A landscape with many valleys, sampled at points; each row gives a point and its height.
A ball rolls from a point to whichever of its 2 nearest points has the largest drop for the distance, and stops where none of them is lower. Distance is the straight distance between rows; heights are no part of it.
pofi (h 18.9): [ 13 -30  -3   6  -4  32  -5 -25  17  21  32  15  11 -19 -35   2 -22 -19
  20   2  -6 -22  47]
nopod (h 31.2): [  2 -18  16   0   6  29   6   1  20 -17  13  -7   3  15  -9  25   3 -10
 -10 -13 -24 -16  -2]
buse (h 24.3): [-20  -4   0 -15 -33  -7  14 -16  -9   9  -1 -13 -31   7 -26  -1   8  13
  -4  -4  12   4 -17]
kosul (h 46.2): [ 19  25  33 -13  29 -26  14   6   5  25 -22 -15  12 -25  16  26   8  35
 -19  -9  39   0   1]
Ses (h 58.0): [-25  16  12  -1   2   9  -5   2  -6  12  16  -1 -26  29  -3  11  -6 -11
  13  -1 -18 -29 -16]
zaro (h 42.8): [ 20 -36  -5  -1   0 -12  40  -3  42   7 -15  11 -28 -11  19  21 -24  40
  -7 -23 -13  11 -22]
Lifip (h 31.1): [-16 -12  -1  14  -4   5  -7   0 -15   2  -1 -22  20  15 -26  -4  16  -2
 -18  -9   8   4 -12]
tagar (h 68.8): [ 16  36   5  10  -9 -26   4  -1 -21  25  -7   6  17 -34  37 -12   9   4
 -15   8  18   5 -15]
mano (h 61.1): [-23  17  11  -2   7  20 -21  13 -25   0  -9  -5 -16  24  12  -5   9 -20
   5  -1  -5  -2 -10]
muzi (h 29.4): [ 24  17 -25  44 -15  -6 -31  14   3  16   2  22  25   2  -5 -34   2  16
 -15  -5 -18  19  15]
lome (h 23.5): [  7 -12  -7 -17   2 -11  24  -2  -5 -13 -26  -2   4 -39  17  -2   2   4
  -3  -4  29  22 -36]
Kato (h 27.9): [ -4 -13   0 -16  25  20  28   9  -2 -25 -19   7   9 -34   1   5   4  -8
   2 -14   6  -2 -30]
kan (h 16.4): [  0  27  23   5  -6 -25   6   3  24  15  24 -17  -5 -16  29  29   5  30
  -9  -6  23 -15 -31]
goz (h 12.1): [ 10 -30   4  -7 -22 -25  15 -44   1  16  13  13 -38   1   5  23 -29   2
   6  16  -7 -12  16]
Gabaz (h 47.7): [ -8  16  19 -20  38 -13   9  -1 -21  20 -18 -19 -12 -15  -5  20  14  24
  -8   2  39   4 -12]
genis (h 46.5): [ 29 -54 -12  -1   2   6  30  -7  38   6 -10   3   1 -18  10  10 -42  12
   7 -24 -17   5   5]
vusi (h 27.3): [ -4   0 -31  32   5   3 -18   5 -13  14  -3 -15  17  -4 -33 -22  14  12
  -9  -3   8   0  -4]
kika (h 23.2): [ -7  35  16  37 -21  -6 -40  18 -22  20  -4  -8  16  16  11  -3  29   0
   4  26   3  -2  -4]
Faf (h 77.4): [ -3  31   3  -2 -10  15 -10  26  -8  21 -10  -3  22 -16 -31 -23  24  10
  17  -3  21   4  10]
tivop (h 28.8): [-22  20  -9   3 -12 -39 -34  -5  -8   3  13 -19 -27  15  11   5   6  17
  -1  11   3  -1 -10]
tibof (h 41.2): [ 34  17  17  -2  25 -18  11   1  14 -19  -9  15  16   2  32   4 -11  -6
 -16  -6   0  23  -3]
suv (h 14.8): [  5  -7  -1 -15 -29  -2  16 -13  28  12  11  19 -22 -16   8  16 -25   3
  15 -20 -31  -7  23]
Febu (h 44.0): [ 19  -7 -23  26  13  17  -9  18  17 -18  12  -2  42  -7  -5 -15   0 -14
 -13  -8 -10   4   2]
Gatuv (h 13.6): [-18 -61  -5 -25 -16  13 -10  -5 -13 -13 -10 -11 -21  21   4   6  -2 -19
  20   8  -8   8  13]
Tad (h 24.8): [-22   3   5 -11 -11 -37 -13 -19   5  -2  20 -13 -41  26   1  12 -14  17
   2  13  -6  -8   5]
lozi (h 36.8): [ 10  24 -26   6 -15 -28  -8 -11   7   4   0  27 -12  10  -3 -17 -24  13
  16   5 -28   8  14]
loru (h 44.8): [  0  23   1  -6  30  28   2   7  -4  -4  11  -2   7  17 -29 -10  -4 -14
  -7   4 -11  -5  -6]
muf (h 25.0): [ -9 -32 -16  13 -24  39 -16  -5  -6  18  25   9   3   0 -32 -10  -9 -22
  24   4 -19 -37  41]
firov (h 71.6): [ 10   7   1   5  33  22 -20  24 -13  19 -16 -15  23 -18 -14 -12  20   2
 -27 -21  12   7   8]
selo (h 13.8): [  5  27   3  26   9 -12 -36  19 -10   6  -8  -8  24   6  23   2  26  -8
   5   4  -4   5  -4]
Gaval (h 7.6): [ -2  -5 -37  20 -15  21 -28   8 -14  -2   4  27 -14   2 -29 -32 -13  -5
  21  10 -35 -13  32]
gam (h 8.9): [ -3  -5  -6 -37 -32  11  16   7  15   3  -1  24 -15 -12  -7   4   0  -5
  15 -19 -18   6   0]
losa (h 30.9): [-11 -18  19 -14  24  19  18   2  -6 -22 -21  -5 -18 -10  18  28  13  -3
   9 -12  -1 -12 -37]
sofi (h 9.9): [-18 -58 -12 -21 -17  34  -6  -7  -8 -13  -6  -6  -5   8 -25  -9   0 -19
  16   3  -2   3  33]
bap (h 47.3): [ 13 -13 -19  27   1   4 -16   4   5  -7  12  11  26  12 -18 -14   0 -17
   3   5 -27 -11   4]
sot (h 35.3): [  9 -20  16  -6   6 -17  38 -21  23  -7  18  16 -32  -4  24  30 -25  15
 -13   2   0 -24 -16]
Gan (h 24.9): [  1 -26   7  -9  -3  29  15 -12  23   1  21   9   0   6 -32  12  -5 -10
   8 -11 -18 -16  20]
Lini (h 4.3): [ -1  11 -17 -11 -40 -10  22  11  27   0   1  15  -5 -23   7  -8  -3  13
  17 -22  -7  13 -17]
lom (h 13.4): [ -1  26  23 -14  -6 -18  12   3  28 -14   8  -2  -7  -3  24  18   2  15
  11  -3   6   1 -20]
Teniv (h 24.4): [ 36 -22 -13   5  -9 -22  19 -32  17   0   5  27  13  -1   7  -1 -40 -10
   9  16 -15   9  21]
nodob (h 25.7): [ -8  13  40  -3  31   9  -9  20  -7   1  -4 -22   9  16  22  28  19  -5
   2  -3   7  -3 -15]
Mul (h 91.4): [-10  -3 -21  13 -19   0 -33  17  -6 -20 -19   2  19   9 -18 -29  25   6
  19  20   9  29  34]
tokuz (h 75.2): [ -7  29 -10   6   0 -13  -6  20  -2  36  -2 -15   6 -18 -11  -8  15  15
  16  -9  12   3 -23]
vonol (h 21.4): [-12 -13 -13 -19 -38 -26  16 -26   6   8  -3  -7 -34  -9  -9  12 -15  26
  14  -3   0  -9 -12]
Laz (h 33.1): [-11  11 -23  28 -22 -39 -26 -11 -23  -5  -7  -3  -5  12   7  -9  -2  10
  10  27  -6   7 -13]
namap (h 72.0): [-11  32  22  -4   2 -13  -5   4 -22   3  11  -5 -29 -10  43   9   8   1
 -14  11  12 -15 -20]
Kom (h 18.8): [-14 -33  -6  -6   2  -5 -16 -13 -11 -19  -7  -4  -7  26  14   2   4 -22
  12  16 -15   6   2]
pofu (h 25.6): [ -3   1 -27  -4  -4  -5 -11  -1   9  10   3  29 -17   4 -21 -17 -23 -12
  25  -3 -33  -2  25]
rolo (h 74.3): [ 12   2  -9  18  30  19 -12  20 -17  11  -5  -3  11 -14   4 -14   8 -12
 -38 -31  -7  -2 -14]
bop (h 52.5): [ -8  35  -2   6  18   4  -7  10   4  20  17   3  -2  18 -20  -2  -1 -12
   2   6 -24 -14 -19]
Kaz (h 58.6): [ 16 -11 -35  15  11  17   4  -7   1 -22   5  17  24  -3 -35 -38 -14  -2
 -17  12   6 -10  28]
peg (h 28.6): [-26  -9  17 -13  25  -2  -2   7  -4  -6  -4 -28 -25   8  24  25   6  -2
  -2  -7   5 -13 -33]
Nokog (h 84.9): [ -4   5  12   4 -31  19   2  -3  -6 -13   7  -3   4  25 -19 -11  17 -15
   5   9  -7   5  20]
Tol (h 80.9): [-10 -14   8 -33   1  22   9  14  10 -20 -12 -19  13   4 -25  -1  18   0
  14  -2  22  26  13]
Kimeg (h 33.2): [ -6  -4 -12  29  -5  -9 -37  -1  -1 -15   6   5   7  34   1  -1   6 -21
  13  18 -22   1   5]
Maz (h 37.5): [ -1  12  24  -2  38  28  10   5   9 -12  14  -5  -1  23 -20  25  -2 -11
  -4  -9 -11 -15 -15]
Kaziv (h 21.9): [ 10  33  15  -6  21   0 -15  33  11  15  -2  -5  17  -3  25  12  12  -8
   7 -13  -3  -5 -15]
ralu (h 28.9): [-17  37  27  12 -21  -5 -27   2 -29   5   3 -19  -3  26  17   6  29   8
  -2  22  18   9  10]
gali (h 65.0): [-12   1   8 -19 -20  -5 -15  15 -17  -4 -17 -16  -9  -2  18  -6  26  -2
  -9  -4   3  29   1]
fibib (h 32.2): [ 18  -1  -3 -12  13  16  28   2  11 -28  -3  10  24 -19  -3  -6 -11 -16
  -1 -10   5  -1  -9]
vuter (h 16.5): [-12   3  18 -35  -8  -2  25  -2  12 -32  -2  -3 -17  -4  28  16   6   8
  11   7  23   0 -14]
dogi (h 82.5): [-10  -6  15 -28 -15  44   8   8   4 -29   1  -1  22   9 -28 -12  14 -15
  -9  -3   8   1  22]
Mer (h 41.0): [ 15  30 -10   9  -1  -8 -12  10  18   0  -2  19  10   7   3 -23   0  -5
  -7   1 -19  21  16]
Nefab (h 40.8): [ -6  15  -3   8  18 -18  22 -11  12  -5  10  -6   2  10 -19   8 -18   3
   0   7  11  -5 -23]
faseb (h 72.8): [ -5  34  19   7  19 -34 -26  18 -17  39   9  -4 -25 -15  35  21   7  16
 -13  -3  15 -15  -6]
ref (h 31.9): [-11 -24  29  -8   9  -7  13 -20  -6 -13   6   5 -45  17  23  36 -11  -3
  -5  10  -8 -27  -3]
Nebo (h 9.3): [ 14  31   6   3 -14  -8  29  13  27   0   7   5  26 -17  24  -2  11  11
  16 -17   8   6 -28]
bizo (h 50.1): [ 28 -59 -16   9   6  31  18 -16  30   0  13   7  24 -21 -15  -1 -34   2
  -5 -19  -5 -12  23]
kuz (h 64.1): [ -1  12 -13   9  23  39 -23   9 -15 -16   2  11  23   6 -29 -39  20   3
 -29   6  18   0  37]
zam (h 10.7): [  6  13 -41  44  -8  -6  -6  -4  -2  18   7  11  13  -1 -32 -35 -13  10
 -16   3 -14  -1  -3]
kop (h 39.4): [ 22 -21   0  21   7 -23  46 -28  35   5  -6   0 -22  -7  29  16 -43  31
 -11 -15 -14 -13 -17]
Kul (h 79.4): [ -8  22  26 -23   0  19  14  12  -5   3 -11 -17  16  -9 -12   3  27   2
  12  -7  25  15   2]
rutad (h 73.8): [-12  44   0  -2  -8 -28 -26  22 -21  42 -10 -22   1 -14  13  13  11  22
  15  -3   9 -15  -7]
lak (h 77.1): [  6  -1   7   8  24  15   6   3 -15   1  -2  14  -1  -8   9  -1  -7 -27
 -28  -9 -19 -11 -31]
rifiv (h 17.7): [ 14 -34  -2   4 -18 -11  13 -36  -7   7   5  18  -6   3 -11  -1 -16 -18
  -4  15  -9   1  14]
vovar (h 28.7): [-10  -2  20 -23  -7 -15   7 -11   8  -5   8  10 -35  18  19  12  -7  -2
 -11   2 -17   4   4]
rali (h 44.5): [ 20  22  19  -7  25 -19  23   8  13  11 -10   1   8 -20  21  11  -6  21
 -20 -14  14  23 -15]
zed (h 61.6): [ 10  -9 -12  -2  20  32   8  -1 -15 -22   2   1  23  -9 -34 -23   6   7
 -36  -4  20   1  15]
kipeg (h 88.2): [-11   2   0   5 -19   5 -14   8 -19 -30 -18  11  10  14  -4 -24  27 -15
   6  30   4  16  10]
bogo (h 63.4): [-28  -5  14 -21   6  13 -17   7 -32  -4 -23 -28 -17  28  23  -8  11 -13
   8   1  15  21  19]
bak (h 25.1): [  0 -10 -22  -1 -14 -27   0  -8  -6  -9 -10  -2   6  -3  -3 -13  -5  -4
   1   5   4  25 -15]
teve (h 26.5): [-26  -9 -20  20 -21  35 -27  12 -18 -10   8  17  -8  23 -25 -21  -1 -14
  31  17 -23 -21  27]
lep (h 54.1): [ 14 -13 -34  15   9  21  25 -10  20   3  15  13  21  -9 -34  -7 -27   3
  -6 -11   0 -21   8]
Kidiz (h 14.6): [  6 -53 -11 -16   1  41   2 -16   5  -3  13   9   3 -11 -36   4 -12 -20
  21   5  13 -15  60]
bet (h 36.6): [ 25   0  -3  12  10   2  16  -3  13 -25  -4   5  36 -13  25 -12  -4 -16
 -15  -6   5  15 -16]
lig (h 67.9): [  3  11   1  19  38  21 -37  21 -14  -3  -6 -19  36   1 -18 -16  23   6
  -9   2  20   8  39]
Pelo (h 66.4): [  6 -19  10 -26  -3 -24  -8   8 -10  -2 -22 -16 -14 -19  41   5  15   8
 -22  -3  14  33  -4]
kado (h 67.6): [ 19  10   4  -4   0 -36 -13   4 -11  12 -18   1   8 -32  54   8   8   7
 -13  -9  20  17   1]
dis (h 26.7): [-22 -24   6  -5 -23   5   9 -20 -10  -2  -9 -29  -4  16 -25   9  19   1
  -3   4   6   5 -13]
zasa (h 19.9): [ -2 -26 -11 -34  -4 -15  19   2   6 -21 -11   0 -10 -11  14   1  -1   1
  14   2  14  14 -14]
silu (h 19.0): [ -9 -12  14   0 -18 -16  -4 -29   6   6  21  -6 -30  31  -7  27 -21  -7
  19  20 -14 -22  21]
pigo (h 45.9): [ -9  14   3  -7  25 -24   0  -7 -15  -6  -1 -11  -4  -1   3   9  -3   3
   8  22  25  -1 -22]
Mavon (h 32.9): [ 15   5 -18  11   6 -23  35 -24  12   4   8  17   9   2   1  -5 -36   0
  -2   2 -10  -5 -14]
vik (h 70.6): [ -1  42  25  12   4  -4  -4   5 -25  16   4  10  -2  -4  25 -12  15  -6
 -22  14   6   0 -12]

For each start below, name the point where the ball stops.
dogi: sofi
kosul: Kato
bizo: goz
rolo: goz
faseb: sofi
gali: sofi
Maz: sofi
Gabaz: goz
